Each row is a point on a landscape with many valleys, with its height.
A ball rolls from a point to the lowest of its 4 nearest points, and stops where none of them is lower. Distance is the straight distance between rows; heights are no part of it.
kad: [ 22 -28  -3 -45  -2   2 -12  29 -13  -6  20]  (h 113)
togu: [ 17 -23  11   1 -31  25  21   5 -18   7  13]  (h 196)
dez: [  9  -9  -3 -26  31  17 -41  10 -11 -37 -10]  (h 665)
zagum: [-26   8 -20  15  12 -37  17 -39  10   2 -11]  (h 114)
muvum: [ 11 -30  12 -11 -32  17   9  17 -20   9  14]  (h 111)
Kam: [-11  10 -30  14   6 -36  25 -31  10   7  -4]  (h 138)
zak: [-32   9  -6   8  12 -30  -1 -20   7  -7 -13]  (h 97)
kaze: [ 34 -31  24 -38 -18 -16 -11  36  -6  -3  20]  (h 106)
zalit: [ 10  39   3  17 -12   3  27   0  11  32   7]  (h 663)
kebe: [  4  37 -19  15  -7 -27  33 -11   8  40  -5]  (h 427)
kipam: [ 30 -24  16 -58  -6 -24 -16  40   0 -16  29]  (h 69)
Mise: [-24  27  -4   5   8  -2   0   4  13   1   5]  (h 183)
fom: [  4 -10  -8 -15  24  21 -36  11  -3 -27  -2]  (h 744)
feber: [-23  12  -5   3  15  10 -17   7  10  -7   2]  (h 569)
Siv: [ 21 -32  16  -4 -39  11  10   9 -22   2  14]  (h 115)
fupa: [ 41   3  -8  40 -44  17  38 -12 -25  -5  22]  (h 279)
rik: [ 17 -23  12  10 -38  24  25   4 -22   3  12]  (h 217)
Libap: [-24   7   9   7  14 -12 -30   2  12 -12 -16]  (h 57)
vired: [ 24  46   5  30 -20  -2  34  -5   1  36  -5]  (h 697)
gepul: [ 36  25   8  36 -30  26  33  -9 -15  10   8]  (h 31)
Gali: [ 14  -2 -38  31  24 -22  22 -55  10  21  -1]  (h 53)
Buro: [  3  20   7  10 -13  29  22   9  12  17  11]  (h 516)
mazo: [ 11 -20 -13 -32  16  18 -29  17  -8 -21  10]  (h 749)
Razak: [ -6  28 -27   8  -1 -32  32 -19  14  28  -4]  (h 259)
vime: [  5 -21  -6 -16   0  30  -2  15  -3   6  16]  (h 326)
Nad: [-17  18  -1   6  -2  19   1  12  15   7   7]  (h 67)
Gur: [ 26 -14   7  23 -44  15  38   1 -26  -3  15]  (h 373)
Dufug: [ 25 -27  -1 -55   3  -8 -14  25 -13 -23  25]  (h 108)
mar: [-26  23 -10   8   4 -20   9 -12  11   5  -6]  (h 112)
zefut: [-15  -5 -19  20  20 -28  25 -54   3  -1 -16]  (h 109)
Fazi: [-22  -7  29  -6  31 -27 -32 -11  11 -10 -42]  (h 89)
dut: [ -2 -11 -10 -13   7  32 -18  16   0  -5  13]  (h 654)
beluk: [  3 -11 -12 -23  12  27 -29  18  -5 -17   7]  (h 803)
vud: [-36  -8  14   3  18 -25 -12 -20   7  -9 -26]  (h 68)
Bekel: [-12  10  -3   0   4  28  -9  10   9   4   7]  (h 594)
tosa: [ 35  10   3  41 -38  22  33  -5 -24  -2  19]  (h 243)
Gaket: [-25 -17   3  14  20 -28  12 -42   3  -8 -24]  (h 39)
zikud: [-29  -1  13   5  15 -23 -26  -4   4  -9 -21]  (h 63)
rison: [-19   2  21  -3  30 -15 -37   0   5 -14 -31]  (h 90)
Nunav: [-10   0 -12  -6  11  23 -31   9   7 -16   1]  (h 698)
gebe: [  6 -10   2  -6 -14  39   8  14  -5  13  12]  (h 452)
Gef: [-15   6  -1   6  17  10 -33  19  10 -16  -6]  (h 35)
tis: [ 19  20  12  19 -20  27  28  -2  -3  17  11]  (h 486)
Tabof: [-16  -8  31 -22  39 -25 -37   2   7  -7 -38]  (h 178)
Fedu: [  3  44  -5  13 -12  -7  28  -3  10  32   2]  (h 592)
Tes: [-31  -3  18   0  21 -23 -28 -10   4  -9 -33]  (h 28)
vuk: [-16  30  -3   7  -6   6  13   3  16  13   6]  (h 232)
daz: [  0   1 -38  20  13 -36  33 -40  14  16  -5]  (h 216)
bup: [ 12 -29  -4 -31  -5  17 -11  22  -9   3  16]  (h 150)
Lesuf: [ 22 -34  20 -23 -31  -3  -3  28 -13  -2  14]  (h 70)
Tavo: [-32   7   2   8  10 -16 -17   1   9 -11 -13]  (h 110)
tof: [  0  -3   5 -10  28  11 -43   9   0 -30 -23]  (h 570)

Two balls start at each pair of points below. Name the first point that both come to, or write never.
Tavo and zak | Tes
gebe and fom | never
Gur and rik | muvum

Where does a ball stop that starts at each point below?
Kam | Gaket
dez | Gef
vime | kipam
